Each row is a point on a tangle of strands that fork, close into loops and nearly touch. The rows are in no order.
In the rows, 128 means zero.
Two points are linked if the straight distance between their rows is under 116. Some points are linked to none.
J_744: [129 150  82  91 143  93 161  83 110 100 164 189 155 171  95  91 133 114
  92  86 134 128 114 109 131  95  78  92 124]
J_884: [ 79 158  96  63 146 107  96 134  93  74 141 101 119 124 151 154 110 116
 114 109 115 167 178  99  93 153  98  90  83]
J_661: [140 123 118 122 153 141  94 124 169 208 104 148 105 107 170 135 154 163
 128 198 113 108 135 149  97 124  63 105 176]
J_268: [ 89 134 109 100  97 134 136  72  98 174 118 149 135 119 197 137 108  85
  86  68 142 140 161 158 143 134 161 108 144]
J_127: [119 152 139 159 121 126 195  81 164 161 144 146 158 116 114 120 139 111
 148 111 164 130  78 151 145 100 136 126 177]
J_39: [ 92 119 117  90 175 114  93 139 130 166 110 195 140 151 195  87 102  99
 129 110 120  88  95 145  84 166 141 135 118]
J_993: [121  79 146 119 126 144 108 145 140 104 115 113 125 144 193 129 151  75
 160  80 129 124 109 119 158 100 201 156 149]
J_188: [136  90 117  89 136 127  60 165 156 167  94 117  99 121 189 145 129 135
 136 155 111 141 157 114 107 141 111 129 143]
J_738: [138 123 142 131 166 132 119 128 167 202 124 200 152 157 181 106 138 108
 160 132 127 101  49 109  99 102 108 143 157]
J_412: [156 138 153 159 140 126 160 137 181 173 134 156 157 133 117 133 141 148
 183 168 141 119  52 105  98  87  98 148 172]
J_47: [133 148  74  69 135 102 125 105 113 104 158 166 132 165 104 100 131 151
  72 112 114 138 134 113 126  95  60  85 121]
J_600: [170 137 123  80 102 113 152 141 117  57 142 125 167 157  85 124  86 142
 148 139 109 203 157  83 113 136 117 135 121]
J_701: [116 126 123 168 170 147 139 137  81 109 175 185 137 140 126 130 154 135
 111  96 152 106 116  90 151 153 132 135  75]
J_797: [148 119 156 177  70 153 163 143 120 128 164 125 154 174  85 113 110 113
 133 111 133 151 126 107 144 131 168 183 112]
J_808: [119 128  94  84 153  89 105 117 169 167 111 173 131 155 150  81 124 106
 116 117  99  97  76 134  88  87  84 116 153]
J_807: [106 149 121 133 149 155 150  94 104 108 132 111 105  69 172 179 137 141
 114 117 172 142 169 153 160 162 158  84 128]
J_477: [119 149  93  74  62  84 154  76 125 177 107 147 138 159 128  91  83  52
 116  97 105 113 143 123 118 100 131 131 156]
J_441: [112 136  76  49 102  87 111 128 128 156 107 153 130 165 141 100  69  89
 106 129  78 121 151 103  72 125  81 115 120]
J_336: [145 148  88  52 153  94 109 105 114  62 142 149 129 163  92 109 146 175
  83 131 109 150 128 119 125  85  32  72 129]
J_186: [ 63  92 138 139 146 132  79 155 103 108 123 128 102 135 178 112 143  89
 117  76 123  69  96 129 139 147 196 159  76]
J_936: [135 103 154 141 125 166 134 127 156 173 110 125 128 116 193 160 142 111
 167 142 138 133 135 143 139 128 180 156 167]
J_715: [122 141  77  98 146 123 111  89 127 159 161 187 121 144 118 108 157 154
  44 118 124 109 135 142 123 103  44  77 136]
J_190: [134 113 139 134 110 146 171 106 113 111 161 160 159 170 147 122 127  79
 140  61 141 158 123  91 166 111 191 153 134]
J_991: [100 146 142 139 119 125 129 152 113  32 153  81 136 126  94 121 102 131
 146 115 130 151 127 126 128 154 166 139  99]
J_934: [161  92 158 158 110 183 120 150 134 169 128 110 102  96 158 189 151 159
 141 183 132 156 183 117 158 154 134 144 135]
J_837: [112 122  89 129 136 124 102  86  94 206 155 173 107 128 125 118 150 146
  52 114 128  93 139 145 131 116  68  91 120]
J_101: [155  97 101  51 114 120  79 136 162 168  95 141 119 160 184 125 113 123
 139 157  91 150 149  88  91 115  87 119 155]
J_844: [110 145  97  72 108  71 121 136 134  90 106  87 120 119  99 103  89  98
 121 118  99 123 145 133  91 132 119 105 127]
J_955: [163 130 188 184  86 162 107 169  96  89 146  50 125 125  67 139 121 163
 120 152 119 147 154 128 139 143 147 174  84]
J_139: [151 116  85  52 120 105  98 126 139 138 103 162 130 171 169 104 102  99
 142 131  86 140 147  85  98  98 102 117 153]
J_951: [128 118 154 204 107 157 145 134 121 199 144 147 118 122 114 134 143 122
 113 144 130  97 130 130 138 144 137 168 121]
J_716: [153 139 104 136 176 106 104 119 111 106 128 134  95 119  67 106 172 182
  89 151 125  88 100 157 137 102  41  96 103]
J_2: [150 132  99  87 150  90 123 116 166 135 113 171 132 175 128  86 142 115
 138 121 101 114  67 110 110  59  70 109 150]
J_786: [176 148 141 150 147 130 158  72 130 132 149 119 135  88  71 138 170 169
 116 151 159 138 131 177 159  86  85  98 157]
J_266: [134 107 126 121 119 110 128 103 156 179 113 127 131 126 148 113 148  89
 134 102 127 114 101 144 132  76 126 123 167]
J_713: [110 163 119 156 150 116 171  78 164 173 142 161 148 100 126 113 139 128
 128 127 156  88  93 170 123 108 109  92 182]
J_969: [158  99  81 103 134 124  67 162 104 167 118 163  95 182 130 128 140 161
  78 132  86 126 113  82 110 107  51 121  82]
J_560: [190 128 117  92 122 105 144 127 116 100 111 152 154 193  76  96 132 136
 136 132 100 155  89  80 132  82  82 136 117]
J_91: [102 118 160 170 119 188 174 148 121  95 163 132 138 148 148 146 105 138
 148 130 149 126 146 113 143 175 212 166 107]
J_419: [169  92 158 162 145 144 100 166 167 180  96 105  93 100 147 150 164 146
 170 191 126 123 115 125 136 107 108 158 158]
J_168: [139 157  94 111 166 121 176  95 147 101 161 166 158 126  95 116 126 164
 131 137 147 156 126 126 128 117 104  93 150]
J_224: [160 122 172 200 118 144 152 133 133 169 145 123 128 135  81 127 156 132
 137 140 133 110 101 127 154 110 136 163 133]
J_22: [128 144 144 156 149 128 153 122 182  93 112  89 115  58 113 146 144 149
 178 176 155 121 133 176 142 133 148 117 181]
J_500: [150 162 103 107 120  82 149  85 126 135 133 119 133 138  45  94 141 144
  77 131 116 111 110 166 125  73  54  88 142]
J_885: [114 121 157 163 113 193 156 138 118 133 146 133 133 123 172 177 114 146
 132 146 146 137 179 114 145 180 191 155 115]
J_571: [154 141 125 142  79 104 145 124 117 157 131  87 139 127  42 120 116 142
  91 152 111 138 137 147 115 121  96 122 119]
J_920: [149 106 164 161  78 157  86 153  86 169 141  81 101 119 123 167 139 132
  92 133 122 148 183 104 151 137 136 142  83]
J_686: [ 45 151 129 130 144 123 100 123  86 154 124 102  98  80 158 149 118 108
  86 116 127  80 161 163 109 187 140 106  82]
J_651: [ 93 162  93  97 166 118 127 122 139  97 137 123 122  80 130 142 111 167
 125 148 146 134 162 147 108 172  97  73 135]
J_395: [149  94 113 101 140  95  48 170 131  96  77  79  70 120 126 121 151 133
 131 133 101 127 113 125 122 114  89 128 106]
J_703: [138 104 107 111 120 107 112 181 164 153  91 132 130 170 123  93 108 102
 145 132  92 116  88  96  84 130 126 166 112]
J_209: [143 141 113  78 101 126 179  91 127 114 130 156 174 161 156 133  87  84
 148 101 137 179 159  92 138 122 159 116 170]
J_262: [114 107 102  97 151  88  96 118 146 148 106 138 116 121 149  99 139  94
 128  91 113  95  95 141 116 106 124 115 134]
J_103: [124 120 120 102 101 131 159  83 111 144 140 181 163 171 178 110 109  71
 131  65 151 152 136  93 156 110 166 137 140]
J_49: [154 140  87  50 163  92  90 124 139  53 115 118 114 142 103 120 145 188
 122 156 110 159 138 122 116 106  35  85 141]
J_839: [121  97 153 140 153 159  96 128 137 175  95 130 112  93 227 157 165 113
 151 130 138 103 127 151 147 126 165 130 167]
J_939: [ 71 165  97 134 147 111 169  90 110 118 156 165 153 125 114  99 106 104
  94  65 151 102 107 150 126 153 152 108 111]
J_386: [137 136  97 123 173 119 117 130 173 161 122 172 125 119 130 113 146 171
 129 171 122  99 103 130 104 112  61 101 158]
J_137: [ 63 133 141 173 128 142 106 140  96 151 114  89  88  72 159 153 126 123
 104 146 126  71 169 159 123 174 149 127  84]
J_628: [161  99 135 109 126  80  72 153 159  98  69  59  93 103 108 104 156 111
 157 125 102 123 100 153 137  79 116 128 147]
J_164: [145 132 112 146  59 125 152 150 120 216 127 121 140 158  62 126 104 142
  84 151  95 136 135 118  99 140  96 142 108]
J_891: [125 145 172 178 110 163 103 159  76  72 159  66 110 107  98 158 123 160
 118 152 135 148 168 119 141 156 146 147  71]
J_534: [175  97 134 130 179 144 116 128 129 131 152 171 138 155 147 128 177 136
 154 119 147 152  96  85 144  91 120 133 140]
J_286: [135 121 148 139  81 162 180 102 158 183 121 122 154 132 173 157 114  98
 150 130 139 162 145 142 140 127 185 148 186]
J_388: [ 73 154  91 121 157 125 156  78 120 126 142 146 139 100 151 125 115 114
 102  86 163 107 122 161 133 157 148  90 130]
J_420: [174 121 182 158  91 142 135  84  91 107 135  75 142 114  90 132 156 123
 110  93 153 148 137 170 184  87 150 135 144]
J_911: [116 150 162 155 149 111  62 144  66  58 130  65 107  98  83 131 150 153
  96 115 129 125 132 134 132 130 106 122  53]
J_788: [184 139 117  84 115  97 133 139 114  66 126 131 160 172  70 112 110 137
 133 133 105 180 123  79 123 112  96 130 113]
J_54: [189 113 179 175 127 127  96 139 116  96 115  73 122 120  70 116 164 144
 137 122 123 123  98 149 161  82 125 161 121]
J_730: [114 138 142 154 153 163 121 106  81  90 158 104 110  86 158 181 150 150
 104 105 168 140 174 135 175 150 157  98  87]
J_646: [ 82 135 157 174 145 177 169 112 132 129  90 133 119  82 189 155 132 122
 139 145 163  78 141 188 145 163 207 140 144]
J_322: [114 136  92  56 120 107 142  88 140  93  93 104 140 107 188 128 110  87
 144  97 138 142 153 150 136 109 164  91 178]
J_81: [157 142 176 156  85 132 134 102  70  79 157  90 165 136  67 124 125 131
 104  89 133 158 147 146 162 113 148 154 103]
J_330: [126 124 172 229 145 158 162 143 131  91 147 129 115 110 122 126 160 127
 167 144 161  76 107 135 168 124 177 166 125]
J_833: [ 74 144  79  52 157  97  91  91 116 115 118 133 113 101 184 124 112 110
  96  90 124 117 153 152  98 135 107  65 131]
J_643: [133  95 119 139 140 122  95 172 139 170 107 151 115 155 129 105 140 123
 127 123 104 103  80  97 114 122 114 164  97]
J_627: [111 121 114 108  80 141 129  97  97 230 139 162 142 153 159 125  96 103
  70 110 117 140 163 128 114 149 109 116 122]
J_924: [ 89 169 103 133 142 143 169  76 111 122 148 127 130  79 150 167 110 140
  88 113 168 131 161 165 142 165 149  80 134]
J_317: [111 100 137 103 127 125 119 186 172 131  98 121 129 152 152 116  94 114
 175 144 104 128 109 110  91 161 170 167 137]
J_64: [152 121 120  78  96 114  88 128  51 112 141 125 122 169 128 143 126 115
  95 111  98 178 169  67 132 101  83 102  83]
J_295: [134 141 142 159 187 140 169 115 156  54 144 134 144 100 127 139 157 142
 187 124 176 135  98 142 157 118 162 126 162]
J_559: [148 152 127 149 102 154 169 141 100 147 168 131 139 120  74 165 113 180
 103 174 136 159 177 107 121 177 107 130 111]
J_117: [ 71 143 146 132 130 171 144 124 129 150  86 127 125  95 208 161  99 113
 125 141 149  84 151 194 123 187 209 139 134]
J_472: [116 129  75  77 199 120  83 125 158 113 132 191 126 134 184 115 132 154
 125 138 128 130 133 114  96 151  75  93 145]
J_672: [163 140 111 130 179 134 127 136 170 134 122 167 124 135 104 127 161 192
 154 203 126 134  94 103 115  99  54 115 162]
J_398: [114 104 134 129  83 108 111 122 151 224  94 111 116 125 149 112 125  72
 119 121 100  99 114 161 120 107 142 145 154]
J_294: [ 90 137 138 161 130 151 173 102 153 133 111 111 134  92 147 137 130 101
 150 118 160  97 110 183 139 137 199 126 158]
J_58: [111 148 107  69 118 102 102 104  59  98 149 115 116 139 141 145 116  95
  96  86 113 164 180  88 122 108 105  89  82]
J_768: [ 86 100 117  78 141 107  66 143  93  93 117 108 104 129 189 130 128  85
 131  75 107 124 142  95 122 127 156 118  83]
J_185: [117 132  90  84 133 104 100 105 150 206 117 190 125 174 143  87 123 119
  84 131  96  96  99 142  80 104  65 112 148]
J_816: [150 101 165 195  79 164 114 149  91 204 151 121 110 139 116 158 145 129
  88 135 124 128 165 110 157 137 133 160  92]
J_633: [119 121 118 108 122 115 153  94 130 173 130 195 162 177 165  88 116  77
 133  78 130 129 103 100 125 104 137 139 143]
J_204: [121 130 152 208 142 162 159 174 102 126 140 155 117 101 109 145 133 161
 126 182 131  99 174 101 139 175 123 148  81]
J_85: [151  91 136 104 120 160  95 155 148 181 118 122 116 116 187 173 118 152
 140 169 117 169 183 108 124 163 130 133 150]
J_589: [174 130 142 112 111 152 160 155 131  86 161 117 153 136  80 158 107 175
 156 158 125 213 167  93 132 155 141 146 131]
J_278: [175 121 133 113 162 106 102 119 145  91 109  86 111  86  83 136 169 186
 138 174 131 138 129 159 136 110  65 105 157]
J_287: [103 163  83 115 149 105 165  91  95  98 172 175 157 147  88  91 112 116
  92  73 147 122 115 118 124 129 115  90 103]
J_625: [117 114  78  64 188  96  72 145 149  85 113 154 103 136 166 108 135 146
 132 128 110 132 112  92  98 137  80 103 124]
J_690: [148 107 127  90 140 104 100 138 125  63 125 123 126 147 139 110 139 102
 163  89 125 148 113  92 147 105 143 132 129]
J_57: [115 147 135 135 114 122 195  65 147 145 138 160 171 143 138 116 134  77
 156  69 158 138  84 139 154  83 159 125 180]
J_741: [154 107 137 139 151 133  97 129 175 196 102 119 101  89 169 146 163 146
 151 183 127 102 129 143 116 113  90 119 177]
J_223: [ 46 156 134 125 117 162 152 109 105 115 110 105 134 111 191 173  98 110
 101 109 152 112 160 167 129 183 211 116 104]
J_136: [144  79 166 139  96 146  98 156 122 103 130  93 112 149 154 129 143  92
 148  98 120 137 131 104 160  99 192 163 125]
J_254: [220 101 177 120 117 135 142 131 128 108 120 121 160 158  89 136 157 164
 169 149 117 191  95 102 150  66 108 169 157]
J_538: [176 127 115 123 175 125 124 167 181 105 115 156 129 146  98 125 144 197
 184 200 118 153  88  98 110 110  60 131 145]
J_228: [ 70  85 129  98 133 114  56 160  99 107 105 104  92 138 185 113 129  78
 126  77 105 105 114 104 124 135 177 143  69]
J_631: [124 143 136 173 106 138 136 195 107 120 145 121 120 155  62 133  95 150
 119 156 108 116 122  93 108 183 127 162  56]
J_70: [ 98 113 138 132 155 148 114 171 167  83 104 110 110  91 167 146 130 151
 185 165 137 114 139 136 123 169 170 148 141]
J_305: [ 93 124 101  65 145 150 126 115 120 105 119 163 157 134 224 149  86 111
 136 103 134 175 164 118 117 170 176 114 134]
J_76: [ 95 143  80  50 148 107 121  79 127 101 113 136 133 107 195 128 107 106
 115  88 136 133 158 151 121 117 128  66 163]
J_349: [ 92 109 162 159 143 157 105 174 137  60 108  78  85  90 163 152 151 147
 171 163 138  98 153 141 149 163 189 154 122]
J_44: [173  83 160 170 119 166 100 179 147 183 111 107  94 117 139 157 160 154
 156 192 116 128 143 104 135 137 123 169 134]
J_754: [ 50 151 113  96  95 142 147  94 105 140 112 120 144 112 183 147  84  87
  98  81 130 129 159 169 112 163 186 116 127]
J_53: [162 112  86 124 149 118  83 166 132 140  98 149  95 172  92 112 140 172
 102 152  89 104  78 106 107 108  43 116  88]
J_876: [147 123 132 132  43 121 172 108 131 192 129 116 157 158  96 115  97  88
 117 115 116 156 148 118 138 104 141 153 153]
J_202: [ 96 150 133 149 167 124 134  89 151 210 115 182 140 112 165 106 132 110
 134 138 149  65  81 186 103 124 115 115 172]
J_985: [123 136  96 107 181 125 124 118 147 100 141 156 131 112 145 134 137 166
 140 137 151 147 140 122 120 155 110  93 148]
J_35: [126 117 157 197 137 152 137 151  81 110 173 150 122 146  94 119 149 130
 110 102 153 105 108  94 167 145 164 163  77]
J_451: [ 77 108 151 165  98 128 122 153 156 156  93  80 106 118 133 113 112  93
 132 134 105  70 110 168 107 156 193 168 131]
J_925: [133 164 137 189 157 111 193 126 160 117 145 141 149 104  54 114 141 149
 156 155 151  94  81 150 127 119 114 129 147]
J_32: [127 169 128 199 145 133 196 104 130 128 158 151 139  85  78 131 141 149
 118 153 167 102 138 161 141 150 121 111 139]
J_654: [164 105 114  91 137  85  97 172 125  53  92 119 114 164 107  88 134 104
 156  97  95 130  86  80 127  94 118 147  94]
J_860: [172 135 111  80 135  99 104 115 146  84 102  97 112 119  69 129 146 204
 106 172 110 157 136 154 119  96  27  92 155]
J_824: [171 132 113  88 140  91 145 121 162 116 114 147 148 172  95  96 144 139
 151 132 111 143  72 105 117  60  77 119 147]
J_748: [160 118 139 118 118  95 129 147 184 127  84  84 116 125 107 115 147 105
 173 148 107 116  73 138 114  76 113 141 169]
J_196: [163  88 133 136 146 118  65 188 137 101  90 100  86 126 114 134 153 153
 152 158 109 133 112 103 122 143 102 159 101]
J_587: [148 110 110 126 160  89 102 176 164  70  98 111 106 144  81  82 130 121
 159 119 106 105  52 111 111 115 116 147  91]
J_17: [136 119 127 141 133 172 136 157 111 175 162 178 144 151 141 155 114 150
 121 149 129 144 157  78 120 185 130 155 101]
J_450: [137 132 137 128  59 141 172 104 151 200 121 114 148 130 131 141 102 103
 127 121 125 156 160 143 129 116 147 137 172]
J_59: [ 64 106 143 152 153 145 116 144 107 147 117 171 123 139 181 109 124  93
 132  98 129  56  94 153 128 168 190 157 104]
J_87: [109 144 133 196 140 141 150 178  97 109 150 160 112 124  87 138 117 158
 120 179 128  96 148  90 113 192 108 148  57]
J_372: [159 112 172 185 132 121 137 127 146 167 131 120 115 120 112 123 187 116
 160 126 145  98  56 135 150  66 118 151 153]
J_974: [ 67 134 100  96 140 105  88 126 110 138 118 105 109  89 158 131 112 111
  95 100 113 101 146 162  98 159 130  95 106]
J_118: [ 82 123 119 119  90 142 124  79  83 216 140 155 122 133 174 134 106  97
  68  83 129 134 164 157 133 152 127 110 112]
J_923: [164 156 134 136 138 103 167  77 147 141 141 119 143 113  53 115 163 167
 112 150 145 125 105 178 138  76  66  92 165]
J_515: [139 154 135 154 169 150 182  93 160  80 133 127 136  75 135 156 144 159
 179 144 177 143 124 158 163 117 151 104 185]
J_46: [161 114 117  93 166 114 111 162 181  72 107 139 127 133 116 123 125 162
 194 166 126 171 105  94 110 135 105 140 154]
J_806: [ 87 144 130 122 111 108 131 104  95  66 131  71 128 101 132 135 127  93
 114  66 143 126 139 161 150 111 176 103 115]
J_200: [148 118 181 166  77 140 117 171 133  73 133  48 122 153  67 113  95 135
 144 134 108 134 120 133 126 123 170 185 109]
J_867: [114 151 101 129  97 126 162 131 130 216 142 154 146 146  99 121  80 147
  86 162 108 128 147 128  79 169  97 130 127]
J_940: [142 130 128 138 177  97 128 165 176  62 106 110 115 116  76  96 145 141
 177 139 123 108  64 136 115 122 115 150 129]
J_562: [138 152 122 106 117 130 195  82 163 118 137 167 182 149 156 127 113  98
 175 110 147 177 117 114 139  96 159 118 184]
J_304: [134 126 148 150  45 128 166 128 110 156 152 124 155 184  86 110 105  85
 110 100 119 152 132 105 141 121 162 174 119]
J_612: [ 88 108 134 135  94 100 115 145 155 185  85  92 110 116 124  98 113  77
 122 116  98  80  98 170 100 134 165 156 131]
J_238: [151 114 158 116 112 122 150 139 191 131 108  92 148 117 133 127 128 107
 189 135 120 150  99 123 118  80 151 148 200]
J_680: [158 137 136 138 160 115 125 120 174 110 111  98 107  76 110 135 164 172
 174 188 146 126 128 160 134 109  91 108 181]
J_187: [128 106 145 150 179 170  99 111 122 168 104 165 102  89 228 160 164 130
 136 140 156  96 146 155 150 141 153 119 147]
J_498: [158 134 143 138 104 167 159 147 111 109 163 123 133 106 105 176 110 171
 143 175 143 196 181 102 137 172 137 143 121]
J_219: [122 135 144 174 123 150 181 142 178 161 140 147 156 124 122 142 103 136
 173 173 137 124 123 127 110 152 161 164 165]
J_822: [125 110 162 159 102 140 109 132 132  82 112  44 106  94 122 133 142 107
 138 116 136 112 128 176 159 108 193 144 138]
J_859: [ 75 155 149 197  83 138 142 142 104 138 157  81 115 120  80 130 103 122
 100 123 137  97 144 137 128 170 166 150  85]
J_493: [139 124 141 200 168 166 144 142  99 154 137 180 115  93 159 148 158 160
 116 178 144 102 177 109 145 163 102 121 102]
J_678: [ 88 136 135 107  62 127 114 134  97 136 128  72 122 126 135 148  88  85
 107 107 108 152 177 120 117 153 162 129  95]
J_694: [ 81 154 126 125 122 128 139 118  90  48 154  99 141 120 120 134 108 101
 120  69 148 134 131 128 143 143 175 107  91]
J_547: [ 99 138 152 181  77 152 136 179 112 166 146  93 112 135  94 144  95 127
 109 159 110 115 163 113 114 181 154 163  75]
J_390: [120 148  96 110  87  85 139  74 125 167 131 126 134 141  71  87 120 112
  63 108 115 103 117 155 122  83  71  98 140]
J_207: [155 129  87 119 170 104  86 145 137 103 105 136  91 145  69 108 161 193
  95 162 104 102  82 132 121  95  28 106 104]
J_283: [156  90 142 146 131 147  78 201 127 138 114 115  90 139 124 153 145 155
 141 172 112 132 137  86 133 154 120 166  94]
J_138: [155 111 109 103 115 148 118 117 117 168 146 147 126 136 141 146 138 141
 107 120 131 154 155 107 136 119  98 108 128]
J_853: [120 111 145 117 135 141 128 104 144 203 126 195 167 168 205 112 122  82
 150 105 126 130  83 124 116 108 140 150 166]
J_751: [130 130 102  57 134 130 138 116 135 109 133 168 164 151 194 138  85 101
 150 113 118 172 165  90 111 150 154 114 146]
J_447: [175 130 161 157 142 128 141  86 108 108 152 107 139  96  89 142 173 147
 121 114 152 149 129 162 178 100 124 110 138]
J_281: [155 135 135 161 157 126 132 156 123  70 138 125 121 108  78 133 143 181
 148 166 145 141 132 117 131 154 104 132 110]
J_727: [138 114  92  69 155  89  75 151 152  79  95 113  93 133 127 112 145 150
 136 137 111 138 114 119 116 107  73  99 136]
J_764: [110 106 160 172  81 142 133 152 159 127 117  54 109 128 115 115 122  92
 145 128 120  99 111 172 137 115 206 169 142]
J_417: [121 118 148 157 102 162 172 136 123  90 161 133 153 175 124 132 105 111
 154  97 148 154 124 104 152 137 204 164 124]
J_544: [116 133  81  96  97  89 111 108 126 206 114 152 106 165  96  96 116 117
  56 119  82  92 113 134  95  94  57 104 117]
J_435: [134 122 117 146 173 168 131 143  86 124 183 195 138 141 147 150 138 165
 121 134 153 147 145  72 140 168 109 129  87]
J_69: [133 138 111 125 108 111 118 142  85 117 150 128 133 157  78 114 115 130
  90 110 111 138 122  94 107 137  94 123  72]
J_42: [113 160 131 134 157 164 167 109 145 184 122 197 167 115 193 151  82 138
 135 166 150 122 154 165 103 192 157 120 155]
J_131: [145 172  94  83 133  89 184  84 142  90 151 149 170 145  63 107 106 161
 115 143 128 163 142 137 115 101  80  87 158]
J_944: [140 129 154 162 153 135 150 130 166 177 143 180 156 144 152 123 141 118
 188 138 145 112  50 105 107  96 116 144 156]
J_18: [ 76 122 158 176 128 149  97 169 112 112 114  79  84  81 159 147 140 133
 130 149 125  76 159 148 138 169 175 135  88]
J_761: [147 133 140 140  80 111 135 121 126 154 122  68 126 105  73 130 125 123
 103 134 126 129 152 165 132 119 124 119 131]
J_513: [115 145 118  99  85  99 157  93 134  90 114  74 142 105 122 123 115  80
 131  90 138 138 150 160 139 108 170 106 164]
J_288: [ 87 100 135 126 103 125 132 129 142 104 102 109 131 148 170 113 133  54
 161  77 123  96  84 144 144  97 217 162 155]
J_100: [159 162 122 101 104  74 131  70  61  79 136 119 149 154  52  93 131 121
  78  81 118 131 128 131 146  80  83 109  96]
J_418: [120 148 104  91 141 127 161 153 178  77 144 143 161 122 114 136  83 159
 176 162 133 174 138 114  95 178 147 125 150]
J_301: [ 79 157 100  85 169 116  91 132 114  71 141 101  99  98 142 159 121 157
 128 139 130 166 171 111  99 170  87  87  88]
J_436: [ 93 109 143 124 166 138 110 151 118 183 113 195 142 149 195 103 111  98
 146 113 129  78  92 140 110 171 173 160 114]
J_27: [105 161 113 108 102  99 188 118 149  73 132 104 160 118  88 114  84 109
 139 107 133 142 142 151 117 140 167 115 151]
J_705: [121 117 146 180 178 171 132 118 113 174 118 191 110  79 209 148 163 140
 124 155 149  89 165 146 158 155 133 116 134]
J_385: [149 123 150 159  86 114 131 191 136  83 121  75 129 159  58  96  96 123
 145 131  99 135  94 122 118 132 158 191  90]
J_40: [165  99  93  91 104 131  87 146  71 146 136 156 117 197 126 127 139 140
  82 115  87 162 135  60 124  95  71 118  80]
J_511: [104 109 136 104 153 151 109 171 172 126  96 140 133 127 190 135 102 126
 180 158 117 120 130 128  99 181 178 150 145]
J_50: [125 111 150 141  82 119  67 177 106 106 111  51  99 126 108 128 117  98
 107 107  98 124 132 118 128 117 148 149  66]
J_240: [147 126 142 123  74 121  98 115 109 151 120  50 103  90 114 154 130 124
  88 123 116 146 180 162 142 119 124  94 131]
J_960: [109 157  88 103  90 122 161  79 139 208 144 171 156 149 127 112  87 120
  74 125 127 133 157 136 104 137  92 104 152]
J_62: [128 169 120 171 123 144 191 122 118 143 170 148 143  93  82 151 106 167
 102 165 146 133 165 138 122 187 109 118 110]
J_208: [153  96 162 126  83 153  70 137  99 143 123  55  97  96 151 164 150 130
 107 118 127 156 179 132 163 121 145 123 117]
J_862: [134 143 115 105 150 121 146 156 179  76 132 134 139 112 101 137 104 187
 185 188 140 173 133 114 104 163 117 134 167]
J_810: [112 144 136 145 141 147 149 106 147 209 122 166 132 106 171 135 112 122
 133 157 141 100 133 173 109 165 132 122 161]
J_160: [141 165 160 156 123 123 130 115  58  57 163  97 166 135  54 116 112 142
  95  89 138 155 133 125 144 136 125 136  70]
J_524: [135 106 141 145 100 181 137 141 107 184 151 167 141 156 169 168 113 137
 121 125 133 160 171  95 136 176 161 156 110]
J_457: [124 148 140 144 111 134 171 134 136  60 147  77 150 110  85 131 109 128
 151 117 141 145 138 156 134 146 178 144 140]
J_56: [150 146 144 156 150 104 162 146 174  83 121 109 136  98  54 112 141 154
 173 162 140 115  69 146 117 115 117 143 156]
J_335: [133  99 169 178 116 154 102 148  91 105 152 104 111 136 120 134 149 116
 120  98 142 118 123 113 172 121 173 165  86]
J_159: [ 83 104 114  67 148 140  95 129 113  96 109 135 124 125 233 141 112  88
 146  82 133 135 146 116 122 154 179 120 118]
J_963: [158 110 143  77 131  96 110 117 102  17 119 108 135 150 141 118 136  80
 171  86 125 157 136  93 158  83 156 137 138]
J_966: [134 113 162 170 122 111 133 107 149 184 123 131 133 120 134 118 180  89
 144  88 147  98  55 139 160  58 129 139 160]
J_990: [163 129 126 160 185 115 112 117  93  98 142 139 115 116  73 110 178 176
 107 128 147 102  88 139 155 103  73 107  98]
J_514: [123 146 181 187 121 166 100 128  74  63 153  65 108  87 127 172 140 151
 113 120 152 129 171 146 176 138 170 126  82]
J_818: [148 153 126 166 149 147 179  81 128 172 174 191 159 152  78 123 155 164
 105 136 163 131  96 122 150 101  79 112 143]

How many points has the smallest loop of links through each point below? Write 0 if it is on no loop.
J_85 -> 0
J_457 -> 6
J_322 -> 0
J_571 -> 0
J_631 -> 0

A piece is two or more points that can be reached from each other along the links. Count, over all rows, the pieces, the separate loops (a circle has one, a figure eight two, a Y none), the forks (points with three links) and the tips (points with one).
pieces -> 4
loops -> 1
forks -> 12
tips -> 18

A fork is a point with three links, a tip a point with one. Leave the first point through the second and follow the links. Name the first fork or tip that comes.
J_741 / J_661 -> J_418
J_600 / J_589 -> J_963
J_42 / J_810 -> J_209
J_81 / J_420 -> J_808
J_514 / J_730 -> J_47
J_643 / J_703 -> J_513
J_990 / J_716 -> J_985
J_960 / J_627 -> J_294
J_839 / J_187 -> J_859
J_418 / J_862 -> J_44

Name the points in between on the shortest way along the links from the first point to the second, in order.
J_627 / J_816 -> J_960, J_867, J_164, J_571, J_761, J_240, J_208, J_920
J_451 / J_81 -> J_612, J_398, J_266, J_262, J_808, J_185, J_544, J_390, J_500, J_923, J_786, J_447, J_420
J_925 / J_398 -> J_32, J_62, J_559, J_498, J_589, J_600, J_788, J_560, J_824, J_2, J_808, J_262, J_266
J_701 / J_103 -> J_435, J_17, J_524, J_885, J_91, J_417, J_190
